Each row is a point on a tangle of strands that fork and nearly touch. The rows are in no order.
Points whose rows are less than 104 apart are linked; no others are. Some points are linked to none.
j153: [ 32  32  29  -6 -11  10   9   6  -6  20  26 -24 -45 -30  -4  36  84   7
 -12 -56   4 -13  51  22  16  33  30 -35  28 -41 -15  18  17  -5  21  32
 -18 -26 -17  13 -12 -38]
j725: [-33 -14  13 -19  17  -1  -6  44 -30 -13  20 -13  -6 -25 -21  -5  29   7
 -10   9  11  -1 -23 -13  17  38 -15  43  11 -43   2   0 -13 -21 -14  28
  47   2 -32  29   7 -36]
j446: [ -2 -25  30 -16  11 -26 -17  15  -4  24 -12   2   4  -6  15 -15  -7   0
  -1  48  -4 -13 -16  10 -18   9 -21   7  19   8   6  27   3 -25 -31  13
 -13  18 -13 -62   5   8]
j6: [ 14  41 -15  26  24  31  14  17 -48  -3  16  15 -55  34   9  32  17   5
 -28 -49 -14   5  31 -30  33  38  46 -25   2 -61 -26 -24   1  30  -2  38
   2 -13  32  23  20  -2]
j162: [ -3  11  26   3 -16 -20  12 -32  20  11   2 -20  22 -19  -9  11  27   0
  35  -2  -9  -3  26   7  -4 -38   1 -18  19  30 -10 -14  16   8  13   4
 -19  -3  33  10   6  -9]
j881: [ 23  11   2  -6 -14  19 -33  13 -22  -9  -3  23  -4  51  25  -9 -22 -15
 -31   8  23 -13 -37  21 -13  43   4  12 -25 -36  14  41 -24  -9 -34  11
   0   7 -12 -19   1  41]
j36: [ -4 -13 -65  -1  -8  25  15 -17  29  -6  14  19  45   7 -10  -3 -48  19
   0  -4  37   8  11  17 -54 -14 -10  27 -50  16  24 -30 -18 -12  44 -27
  36   3 -19   1 -45  20]
j385: [-22  -8  16 -26  19 -14 -14  40 -46   7  -4  35 -28  17   9   1 -42   7
 -28  27 -15  23 -49 -31 -19  44  -8  28  -5 -19  -8  24 -22  -4 -37   5
  38  -7 -18  -9   6  13]
j889: [ -2   6   1 -11  -5  16  -1  13  -7 -23  18  -2  23   2  17  -6  -2  38
 -10   7  37  -1  -5   2 -49  11  -6  34 -23 -44  18  -7  10  -6   7  30
  12  -5 -41  10 -27  -7]
j406: [-17   2  13  -9   9 -19   0 -12 -10  26   1  10  43  12  -5  23 -25  17
  22  33 -17  26   9   8 -10 -18 -14 -27 -12  26  -3 -28  -3  19 -11 -42
 -22  -2   7 -21  -4  20]
j118: [-26  -4   7 -25  12 -15 -12  27 -34   8  15  27   5   6   0   9 -38  26
 -16  36 -12  -2 -17 -15 -20  26 -18   5 -10  -9 -12   8 -25 -13 -14 -26
  27   6 -34 -13 -16   6]
j604: [ 19 -11  16   9  10 -10 -14  18 -16   3 -28  18  -1  35  35  -5 -45   3
   2  26   5  18 -40 -28 -16 -12   7  17  -9 -17  10   0  10  26 -20   1
   3   4  14 -40   1  44]
j980: [-44  24   1 -32  -1  -3  38 -57  41  34  21 -24  49 -17 -17  28  37   1
  28 -24 -14  29  38  14 -17 -32 -18  -5 -17  53   1 -21   0   7  27 -33
 -15 -42  39  -2 -21 -16]
j416: [ 37  15  -9 -10 -13  34 -16   0 -31 -16   4   9 -26  32  26  -6  12 -17
 -40 -16  32   0 -26  31  -6  44  13  27 -25 -48  39  29 -21  -4 -25  26
   7  -8 -23  19   5  16]
j613: [ 11  -8  29  -4  21 -27 -10  12 -31  35 -16  16   0  19  29  22 -37   8
  16  39 -22  22  -9 -29 -13  -9   8 -18   3   3   7  -4  25  15 -33   3
 -22 -12  14 -60   2  43]
j921: [ -7 -34 -16   2  18   2  19 -22  37 -23 -16 -24  14 -17  -5 -31 -13 -28
  20  17   0  18 -38 -17  -9 -70 -22  38  -8  30  16 -36  15  21  27  -6
  27   7  24   0   2   1]
j536: [ -4   5  -3 -21 -11  12  14 -36  27   3   5 -35  44 -33   5  13  38   5
 -12 -21  27  10  24  25 -50 -29 -21  18 -13  -2  21 -17  24  -3  45  20
   8 -13 -25  -3 -22 -27]
j167: [ 34 -11   7 -10  -4  11  -7  15 -20 -12 -27  14  -7  39  33 -28 -45 -14
  -3  11  27  26 -63 -21 -13  -1  -3  30 -21 -19  11  35 -13  11 -13 -10
  17   5   6 -15 -13  35]
j190: [ -7  16 -21  26   7   4  28   6  -9 -22 -13  21  12  26  11  16 -30  31
  12   7   5  15  18 -24 -12  -6  19  -8 -18 -19 -14 -53   2  39  11 -16
  16  -4  12  12 -21  16]
j352: [  7 -18  29   9 -25 -35  -4  20  -9  15  14  16 -28 -19  -1 -19  20  20
   1   2   6 -44  16   9  17  41   3 -24  40  12 -10  30  -9 -33 -40  19
 -40   4 -11 -18   4 -28]
j150: [-21   3  -2  -7 -26  -8   8 -14  30 -21  32 -27  22 -19 -19  -8  27  26
   5 -17   7 -36  34  14  -6  -7  -1   7  15   8  -1 -16   7  -8  45  11
   3   9 -20  37  -9 -57]
j957: [-20  26 -16 -24  -9   0  32 -52  43  21  13 -29  46 -27  11  28  38 -11
   5 -30  10  30  40  19 -43 -47 -20   2 -16  27  20 -18  21  -2  54  -5
  -7 -31   8   0 -28 -12]
j982: [ 16  37  -2  21  32  11   4  29 -51  12   7  13 -65  13  -1  21  36  -4
 -39 -34 -23  11  11 -30  32  42  28 -36  30 -38 -31 -12   2   3 -28  45
 -10 -20  36   7  38   9]
j300: [ 10 -18  19   0  -8 -25  15 -32  37   7  -7 -29  18 -31 -15 -15  20 -11
  40  16 -19  -2  -5  -4  -8 -74  -3 -12  23  54   6 -15  33  14  18   4
 -22   2  37  -2   9  -8]
j101: [-14  -8 -25  -9   0 -11  -5 -33  33  -3 -10 -27   3 -48 -18  -3  33 -23
   4 -11 -28 -11  25  29  43 -24   4  -1  25  50   5   7   6 -15  18 -26
 -14  27   5   8  15 -27]
j98: [-10  -9   4  26   1 -12  23   7   5 -21  -4  14  25  19  -3   6 -39  49
  44  17 -20  17  11 -29   2 -23   9 -16   2  20 -24 -55  -3  43  -6  -5
  -8  -5  14   9 -12  -5]
j349: [-28  -8  -4  -4 -11   4  -9  21  -9 -33  12 -10  -5 -13 -26 -10   3  14
   5  -4  20 -24 -12   7  14  24 -18  33  -3 -35  -5  -5 -25 -10   5  -2
  29   7 -34  41  -1 -26]
j753: [-42   5  16 -27 -25 -14  -8  -1   6  -3  31 -22  27 -34 -15 -20  38  24
  11  -2  15 -43  17   5 -12   9  -5  24  14   1 -10   0  -1 -35   8  13
  10   5 -17  21 -13 -50]
j84: [ -9  19  34  -2  -9 -24  11  21 -28   7  46   5 -29  13   2   3  37  55
 -14 -17  21 -12  15 -15  -9  41   8 -20  14 -51 -19   5   4 -22 -17  42
 -18 -18 -14  -1  -9 -37]
j155: [-13 -40 -32  -4 -21  12 -16 -19  39 -20   1 -24  42  -8 -12 -35 -46 -15
  17  10  -8 -18 -20  -1  -7 -53 -13  27  -9  56  15  -1  -2   8  37  -7
  -4  33  10 -12   6 -13]
j629: [  4  21  15   5 -10 -10   6  26 -25 -10  50  -2 -39  33  -1  -1  22  41
 -44 -11  23 -37   4   6  -3  70   1  -6  14 -50   5  17 -10 -25 -43  49
 -31 -17 -23   0   5 -30]
j983: [ 11 -33   3  20   2 -11  11 -13  36 -19 -20 -21   3 -28 -11 -27 -10 -10
  32  19   3   2 -12 -13 -16 -67  -4  20  16  19   7 -14  36  12  28  28
   2   5  11  -3  11 -11]
j253: [ 23   4 -11  -4   4   8 -34  -8   5  -5 -33  -5  15   0  -4  -4 -22 -49
   0   7  -5  24 -14  19  16 -27  -7   6 -16  14  11  27   3  -1  13 -50
 -13  14   7 -15  13  39]
j64: [  1  -5  40  10 -10 -33   2   8  -9  16  -2  -2 -10 -35  -1  -5  53  16
   8  -2   1 -15  13   3   5  10   5  -9  46   6 -13  16  16 -20 -15  22
 -23  -3   2  -3   1 -26]
j347: [-36 -37 -21 -24 -35  10  -4 -28  44 -10   0 -45  33 -50 -20 -38  23 -13
   8  -5 -23 -42  -2   7   1 -39   0  27  23  53  21   7  22 -27  29  24
  10  31   1   4  19 -43]
j904: [-36   4 -20 -17   5  -3  15 -44  49  17  -1 -39  28 -40 -23   2  48 -15
  10  -3 -38  11  20  13  15 -44 -18  -3  15  64  11  -5  10  -7  29 -22
  -9   1  28   1  10 -33]
j511: [-22  40   3 -20  13   7   3 -19   5  38 -24 -26   7 -39   1  51  55 -14
 -15 -25 -16  34  16  21  -7   2  -5 -33   8 -11  -5  -7  10  -6  -4 -17
   7 -16   0 -10  -5  25]
j142: [-43   7   7 -18  24 -27   1  18 -27  19   6  15  10  -5  -3  12 -27  29
  -6  18 -12  23  -5 -33  -6   5 -17  -4  -6  -2 -27 -26  -4  14 -10 -25
  35  -3  -2  -4  -9   7]
j818: [ -5 -21  21 -23  -4   6   0  46 -39 -12   7  29 -39  38  18 -37 -30  -9
 -16   8   0  14 -70 -46  -2  49 -10  42  -3 -28   3  52 -36  -3 -46   9
  45  -7 -10  11  11  19]
j977: [-15  -6 -40 -29  -9  20 -21  -9  17  11  15  25  38 -12 -11  -9 -55  22
  -2   9  34   9 -10  27 -45   8 -25  30 -42   5  25 -13 -30 -31  16 -26
  43  12 -29 -12 -43  33]
j796: [  2  15 -12  -9   4 -16   9 -14   7  23  -1  11  51  16  34  18 -36  35
  17  13  26  18   9   1 -55  -9  -5 -11 -19   4  23 -43   6   8   3 -10
  -1  -5  -6 -34 -47  29]
j954: [ -7  52  -7  -2   6  20 -12  -1 -27  18  -1  27  -5  27  13  42   8   6
 -28  -7 -14  -4  26   5  -2  38   5 -39 -13 -19 -11  -1 -12   2 -14   1
  -5  -7   4 -14   0  37]
j575: [  9  -7  21  25 -16 -17   2  22 -10   3  42  19 -54  31  -5 -15  17  31
 -30  -8  17 -56   9  10   8  53   6 -29  31 -15  -5  32 -15 -33 -47  42
 -49 -14 -15 -17   3 -18]
j90: [ 16   0  -9  13   0  -3  30 -34  26   5 -12  -5  43  28  11  24 -22  10
  35   8  -4  21  22  -3 -22 -38  13 -20 -31  22  15 -52  24  36  14 -14
 -21 -31  20  -6 -23  21]
j128: [-55  -2  25 -41 -14 -33  12  14  -4   9   9  -6  35 -57  -2 -23  37  11
   5  14   1 -46  16  16  11  21  -7  10  45  32 -14   9   3 -42 -22   5
   5   7 -20  -6 -15 -39]
j569: [-10  24   7  -9   3 -18  15 -20   2  38   5   8  61  24  21  30 -35  23
  40   9  -1  16  18  11 -37 -25   1 -27 -25  21  26 -48  24  12  -4 -30
 -30 -22  11 -35 -28  36]
j557: [-19   4 -38  12   9   8  38  19 -14  -7 -14  44  18  27  13   6 -49  34
  19   1  14  29 -11 -29 -29   5  19  -4 -41 -16   7 -42 -19  37  12 -33
  39  -1   5   7 -43  32]
j223: [  7  32 -16  23  23  23  22  18 -33 -16   5  13 -24  34  19  19  10  21
 -34 -33  10   4  27 -31  -1  20  42 -15 -16 -59 -19 -34  12  31  11  27
  23 -24  -2  33  -9   9]
j683: [ 10  -8  26   8 -23  -9   0   3   7 -30  12 -10   7  -9  11 -19  -3  31
   5   0  34 -19  -1  -1 -34  -4   5  23  12 -34   7  -9  13   6  17  43
   2   4 -27   9 -11 -26]
j412: [ 32  13 -24  25 -20  13  -4 -25  20 -21  -2   3  24  20   8  13 -18  -7
  -9 -19  21  -5  29  22 -25 -26  21 -10 -28  -2   9 -13   5  17  37 -14
  -2   4 -23   8 -10  13]
j203: [ 11  20   7  23  14  11  15   7  -6 -17   4  -9  -2   4   3  21  31  25
 -14 -22  13  19  21  -6 -10 -11  24  -3  -4 -46  -8 -28  23  25  27  19
  19 -17 -14  27 -11 -13]
j73: [ 13  16   2  11  19  18  -8  17 -20  -1   6 -16 -25  -3  -7  28  39 -10
 -27 -24   8  24   3   2  12  22  15   1  -2 -49 -12  -7   8  10  11  26
  19 -16 -15  26   1  -8]
j382: [  7 -34  24   3   3   0  -6  33  -2 -29 -20   3 -37 -17 -11 -33  10 -22
  10  20   6  -8 -44 -13  27   9  -4  41  13 -19   0  39  -8 -14 -21  12
  22  17 -11  16  21   1]
j430: [-19  40  -6  -4   9   3 -17  21 -34  13  24  32 -22  38   9  24   4   9
 -41   2 -18 -12  12  -2   0  66  12 -43  -4 -18 -18  22 -22 -18 -41  19
 -15  -5  -4 -17   8  15]
j573: [-14  -3 -50   8  11  12  42  13   4 -19 -16  29  20   9   8 -13 -42  10
  10  -9  28  35 -27 -35 -32 -20  -5  34 -29  -4  22 -38 -22  23  29 -33
  53  -9   6  10 -58  13]
j669: [ 12 -27  13   8  25 -26   9  -3  17   9 -24 -12 -20 -64 -23 -15  54 -31
  21   7 -10   5   7  10  38 -21  -5  -6  52  38  -7  24  26 -20  -7   7
  -7  21  11  -1  23  -4]
j674: [-18  -5 -36 -34   3  11 -22 -15  10  15  -5   3  32 -10 -10 -12 -31 -19
  -4   7  18  21 -16  24 -21 -10 -18  29 -39  19  25  -1 -29 -27  14 -50
  30  10  -7 -13 -16  34]
j930: [ 25   9  -7   6 -12  28   2  12 -25 -40   4  17 -28  36  34 -19 -13  12
 -27 -15  36  -4 -40  -6 -20  33  18  34 -23 -63  18  13 -12  12 -15  28
  23 -10 -14  21 -11   6]
j245: [ 21 -29  23   0  26 -16   4  10 -16  19 -16   4  11  17   7  17 -62  11
  43  39 -29  30 -13 -21  13 -29   1 -28   6  21 -14 -25  19  34 -30 -15
 -34  -8  26 -36  13  38]
j445: [ 12  32  13   4  15  13  10  19  -2  29   4 -16 -49 -38 -11  37  77  -3
 -26 -52 -21  11  33  22  39  47  22 -37  46 -29 -27  14   5 -19 -12  32
 -10 -19  -8  10  -2 -37]
j712: [-41  -2  26 -32 -36 -26   8  -3   5  23   3  -6  23 -42  -6 -26  23  14
  40  10 -11 -52  28  11   1   0   4  -2  37  50 -19  16   0 -22  -2  -7
 -17   5  28 -15 -13 -33]
j789: [ 20  22  -1  34  23   4  10  35 -40  -5  13  27 -72  39  -6 -11   7  -8
 -21 -21  -8   8 -17 -43  34  55  25 -13  16 -31 -22   8 -16  10 -26  37
  11 -15  28  19  36  -1]
j883: [ 28 -26  20  10 -16  -3 -30  14   2 -11  -1   6 -16  16  11 -17   7 -16
 -21  13  13 -36  -5  34  12  39   1   5  12 -13  20  46  -6 -25 -41  36
 -28  20 -29 -15  19   4]
j973: [ 38   0  -1  10 -20  21 -24  19 -25 -20 -20  25 -31  45  13 -24 -30 -25
  -3 -11   0 -19 -38  -8  28  20   9   7 -12  -9 -14  54 -37   1 -17 -31
 -11  11   7  10   7  21]
j240: [ -2  10   6   7 -11   9 -28  32 -28  -3  21  32 -38  61  21 -10 -15   0
 -46  19   3 -15 -17   2  -7  70   4  -1   2 -28  -3  39 -29 -15 -49  24
  -9  -5  -6 -13  11  13]
j95: [-17 -24 -69   7   5  20  54 -33  47 -13  12   6  33   5  -7  -1 -53 -21
  20 -15  19  17  -9  -4 -26 -39 -30  25 -44  44  28 -48 -17  18  35 -43
  10  -7  13   0 -36   4]
j680: [-19  57   7 -21   9  13 -10  -7  -4  38   1   2  13  -7   1  52  28  13
 -11 -18 -17  10  34  18  -9  21  -8 -48  -3  -9 -21  -7   4  -1  -3 -11
 -15 -16   9  -9  -5  26]
j473: [ 13   8  13   4   0   9  18 -15  22   3  -2 -15  16 -21  13  19  29  11
 -10 -11  34  21  20   1 -48 -21   5   1  -8 -22   7 -33  31  18  38  28
   9 -22 -13  16 -22 -13]
j873: [-55  -6 -33 -19  11   1  22 -37  36  16  17 -21  39 -13 -23   3   6 -11
  15   7 -16  -2   5   3   1 -42 -36   8 -12  70  12 -25  -7  -1  31 -29
  -1   5  23  -7   0 -23]
j591: [ 11  -4  23 -16  16  -7 -20 -11  11  17 -29 -10   8 -22  11   0  10 -32
 -14  29   3  14 -20  12 -11  -8 -28   5   3   1  17  22  19 -30 -13  -1
 -10  12  -9 -33  14  23]
j816: [ 16 -35  34  12  -5 -10 -28  36   4  -2   2  19  -5  12   5 -19 -55   8
  19  34 -17 -19 -12  -3  19  -3  -2 -10  -1  30 -15  30 -10  10 -18 -10
 -39  30   4 -42   9  21]
j582: [ -6  14 -15 -10   9  -1  -3  -7  -3   7   7   9  39   8  11  -7 -20  25
  -4   9  46   3  -3   3 -59  -4 -11  12 -24 -26  13 -19   7   0   8   7
  25  -1 -24 -21 -35  18]
j234: [ -8 -25  15   4  22  -8  -7  32 -20 -19   4 -10 -40 -23 -15 -16  32 -12
 -19   5   6  -9 -23   0  35  40  -9  33  18 -28   3  16  -7 -28 -42  23
  20   1 -33  11  20 -31]
j194: [ 28  -2  12  -8 -10  26   3  15 -44   3  -6  28 -23  46  36 -29 -28 -14
 -13  -3  21  20 -69 -39 -14  31  11  23 -16 -23  13  49 -29   5 -30   2
  30  -8   5  14  -2  30]
j332: [ -3  -2  27  -2 -20 -24  -1 -15  16  17   0 -13  39 -27  -2  -9   7  10
  28  19  -7 -34  17   7  -7 -25  -6  -8  24  28  -6  14   3 -18   4  -9
 -23  15  13 -15   0 -20]
j277: [ 22  24  23   9  -5  -2  17   4 -18   0  49 -18 -44   3   0  20  50  33
 -15 -44  20 -27  45   3   8  33  27 -24  22 -60 -15   1  13  -5   9  44
 -25 -32 -11  17   0 -38]
j357: [ 60   6   4  34 -20  21 -20  -3 -12 -20 -15  25 -54  43  17 -13 -19 -23
  -2 -11   2 -20 -11  -2  32   6  25  -3   1 -17  -2  35 -13  17  -7   5
 -22   9  15  16  24   6]
j587: [ 10 -11 -27 -13 -14  27 -18 -15   1  -8 -23  14  15   4  11 -11 -26 -25
   2   3  22   8 -40  14 -15 -18 -14  36 -29 -12  24  22 -23 -12  22 -30
  27  10 -19   9 -16  28]
j236: [ 10  -8 -58  20 -16  26  18 -34  39 -30   6  13  29  11   0  18 -15   4
  -7 -32  30  -1  39  28 -51 -17   7  19 -49  13  33 -36   1  10  54 -18
   7  -5 -29  14 -35   5]
j278: [ 10  16 -18   7  -8  14 -19 -22   7 -22  11  -9 -23  -4 -22  20  38 -15
 -12 -37 -11  -6  31  21  26   2  16   1 -11 -15 -15   1   3   6  34  -8
   8  -3 -35  50   7 -32]
j783: [ 17 -36  47  -5  10 -30 -28  36  -3  21  -6  18  -9  19  16  -8 -37 -11
  -1  36 -11 -15 -17  -6  -8  23  -8 -22  10  28  -1  48   2 -17 -28   4
 -29  15  -1 -62   4  31]
j218: [ 10 -21  15  16  -8   5 -20  43 -24 -11  -6  30 -18  32   6 -15 -54   4
   8  17 -21 -13 -12 -11  26  26   2  -7 -13  20 -27  39 -36  14 -14 -34
 -15  21   2 -10   9  18]
j230: [ -9  33  26  -8  21 -15  14  -4  -6  35 -13 -28   9 -38 -12  40  52  -1
  -4 -19  -4  51   9   2   4 -15  -1 -26  21   1 -14 -24  26   3  -1  -2
   6 -28  28  -2  -1  -3]
j836: [ 16 -44 -21  -1 -22   5 -21  -8  41 -34 -22 -23   8 -14  -9 -49 -24 -37
  18  10 -13 -21 -26   6  19 -46  -2  32   3  25   9  28   8   0  36   9
   8  30  -1  17  24 -17]
j872: [-19 -13 -14   0  -9   3 -28   0  22 -10  -5  -9  33 -19 -15 -15 -19 -20
  -1   9 -25 -28  10  30  37   5 -13  -3  -5  52   0  23 -17 -15  11 -47
  -8  45  -4   0  18  -6]
j404: [ 21  -4  34  21  11 -21  -9  17 -20  21   5  20 -40  23  18   9 -13  18
 -11  22  -6   1  -7 -25 -10  16  12 -32  29 -12 -13  15   5   1 -38  38
 -27  -3  25 -25  16  17]
j805: [-18 -10   8 -26 -60  -9   8 -30  35  16   4 -42  36 -52 -22 -29  40  -3
  24 -10  -1 -46  26  11 -19 -28   9   8  27  55  14  16  14 -27  36  28
  -1  -2  20  12   6 -47]
j139: [ 15   2  26  -1  17 -11 -18  -1  -6  18 -30  11 -31  -9   9  13  18 -41
 -27  10 -17  15  -9  10  23  15   0 -14  16   1   0  36   8 -22 -36  -4
 -16   9  -1 -29  28  25]
j928: [  3  26  39   4   2 -20   4   3 -12  27  -1 -17 -11 -30  -2  22  51  10
   6  -6  -2  22  15  -9  -3   1   8 -23  29 -24 -20  -4  18   1 -14  31
  -4 -15  13  -4   2 -10]
j88: [-39   4  -8 -17  32 -15  16 -22   0  21   0   3  32  -9  -9  19 -25   8
  12  28 -11  36  -9 -14  -4 -35 -21  -2 -20  20  -5 -40   6  15   0 -37
  19  -4  18 -14 -14  13]
j136: [ -3   3 -19  18  -2   1   7 -22  31 -23  21 -17  -6  -8 -20   8  18  11
   4 -23 -10  -9  45   5  10 -30   4   4 -11  21 -21 -21   7  16  44 -17
   2   2 -10  53   4 -47]
j781: [-29 -26 -18   9 -13   3  17 -11  37 -13  12 -10  42  -2  -4 -26 -55  18
  38  17 -16 -25  -5 -10 -13 -49 -14   8   4  52  -1 -23   2  29  32 -11
 -14  18  16  -8 -11 -15]
j657: [  3 -11   5   9   1  -2   1  39 -28 -16  17  -5 -63  10 -10 -17  32 -22
 -42 -15  11 -15 -23  -4  45  73 -10  25  18 -42   8  26 -28 -32 -52  32
  15 -13 -14  31  23 -23]
j8: [ 20  15  11  37  36  -4  14  14 -42  20  -9   8 -45  -3 -15  21  32  -1
  -2 -14 -10  37   5 -35  28  11  29 -32  22 -33 -15 -21  13  21 -11  36
   5 -18  30  21  37   4]
j688: [ 13 -27   4  23 -17  -9 -20   1   6 -17  -7 -14 -12 -19 -14 -27   4  -1
  11   3  -1 -36   5  13  18  -8   3 -10  18   0  -6  15  13 -17   2  10
 -23  30 -14   6  21 -28]
j837: [  1 -37 -18 -11  -6   5 -22   9  12 -28 -23 -12  -9 -15 -17 -28  -4 -36
  16  10 -26 -22  -4  14  59  -4   1  13   4  36  -4  36 -20 -14   5 -45
   5  34   1  19  17 -11]
j861: [ 45   5 -17  27  -6  18 -19 -24   3 -16 -23  -2 -36  19  -5   6   2 -28
   1 -14  -3  10   6   7  30 -24  18 -14  -5  -5  -4  11   8  22  14  -6
  -7   8   3  20  24  11]
j131: [ 23   3  19  10  29  -9  -9   9 -21  32 -32   5 -44  -6  -3  19  12 -24
  -4  15 -28  33   2 -10  35  -6  -1 -33  21   9 -12  -3  13   3 -42  -2
 -12  -7  32 -21  39  26]
j988: [ 25 -21   8  17 -26   3 -14   2   7 -36  -6  -1  -9  10   0 -21 -14   2
   5  -7  17 -18 -16  15  -4  -8   9  17   4 -27   1  14   2   3   8  16
  -4  16 -20  11  14 -20]
j281: [  4  20 -14   5   1   8   2  38 -45 -18  28  15 -68  38  -8 -14  15 -15
 -41 -20   3 -21 -25 -30  30  71  11  14   7 -43 -15  27 -28  -5 -22  21
  12 -19   1  34  21  -2]
j749: [-42  16 -29 -13  22   0  17 -49  34  21  24 -14  40  -8 -26  28  11  -2
  -1 -11 -20  30  31  13   7 -24 -35 -18 -24  51  11 -28 -10  -4  32 -45
   4 -15  21  10 -12   2]
j434: [-33  -2 -34   3  17  -5  36 -25  40   1   6  10  47   4  -7  -3 -35   8
  19  10   6  13  -1 -18 -24 -39 -27  12 -26  32  10 -50   4  30  26 -33
  17 -13  13 -10 -26  13]
j189: [-15 -46 -11 -26 -17  12 -13   2  36 -21 -19 -33  12 -40  -8 -51  -5 -24
  19  13  -6 -39 -11  15   8 -27  -7  28  15  26  24  23  11 -29  12  13
   5  44  -5  -6  23 -25]
j689: [ 26 -48  -4   4   4   6 -14  12   0 -28 -28   2 -39 -22 -11 -45   6 -48
  13  17 -13 -24 -32   7  58   2  -6  32  18  15  -2  41  -8 -24  -9  -8
   1  39   3  17  25 -16]
j25: [ 20  28   7  11  29   2   5   7 -37  17 -26  12 -39  11  -9  35  -2 -15
   3  -1 -36  52  -5 -41  30 -10  11 -27   7 -14 -19 -26   9  21 -33   3
  -4 -19  42   9  42  35]
j145: [ 41  17 -15  28   0  19   4 -39  12 -22 -23  -6  -5  31  16  34   4  -7
  -3 -29  -6  12  25   7   2 -33  24 -20 -18 -11  11 -23  23  46  28  -7
  -4 -16  -2  12   6  20]
j650: [-12  15   4 -19  11  -4  -1 -17   6  29 -12  -6  33  -9  -3  25 -20 -12
  27  28 -38  20  20  21  28 -14 -16 -50  -6  49 -11 -17   0   7 -13 -52
 -35   0  19 -17   9  26]
j168: [  6  20   0  -5  14  21 -21  17 -11   9   2 -27 -40 -21 -20  23  64 -20
 -40 -39  -3  15  17  21  38  48   2  -4  22 -45  -5  11   3 -12 -15  21
  11  -3 -28  22   9 -25]
j67: [-15 -18   3   0 -29   1 -21  -9  19 -24  10   0  23 -12 -21 -17  -2   5
  -4  -2  -6 -59  23  33  23  15  -5   3   6  12  -6  19 -12 -37   5 -20
 -19  35 -29  18  12 -28]
j564: [  5 -17  13  25 -17 -12  12   3  17 -11   2   1  32   5   6  -6 -50  20
  53  15  -4 -13  -5 -14 -15 -40  -1  -9   5  28 -11 -32   9  37   8   8
 -28  12  18 -17  -5  -3]
j220: [  7  27 -19   7  12   8   0  -4 -24  13 -12  20   6  37  18  25 -21   8
  -6   2   0  23  11 -15 -10   0  11 -20 -24 -20 -12 -23   3  24  -5 -12
  10 -12  10  -8 -13  35]
j516: [ 13 -18 -26   7   2  10  -1 -14  22 -16 -23  -1  22   4   8 -19 -33 -25
  14   6  14  17 -33  -4 -20 -50 -11  30 -27   6  15 -14   3  15  32 -32
  26   4   2   2 -19  16]
j531: [ -8  12 -24  -7  16   4 -14 -24  13  18 -21  -8  19   3  -9  15 -16 -36
   4  19 -28  33  -1  22  32 -33 -16 -24 -24  28   5  -3  -2   4   3 -61
 -22   4  14 -12  15  35]

A fork is a point with three links, a tip a point with one. Leave the first point through the second and follow the links. Name the first fork or tip that comes.
j357 / j861 => j278
j796 / j582 => j234
j816 / j783 => j982
j142 / j118 => j245
j689 / j837 => j569
j153 / j277 => j954

A fork is a point with three links. Follow the links from the first point to the second and name the forks in between, in order.
j657 / j155 => j982 > j203 > j954 > j190
j781 / j982 => j190 > j954 > j203
j357 / j230 => j982 > j203
j416 / j139 => j954 > j203 > j982
j604 / j982 => j88 > j406 > j569 > j234
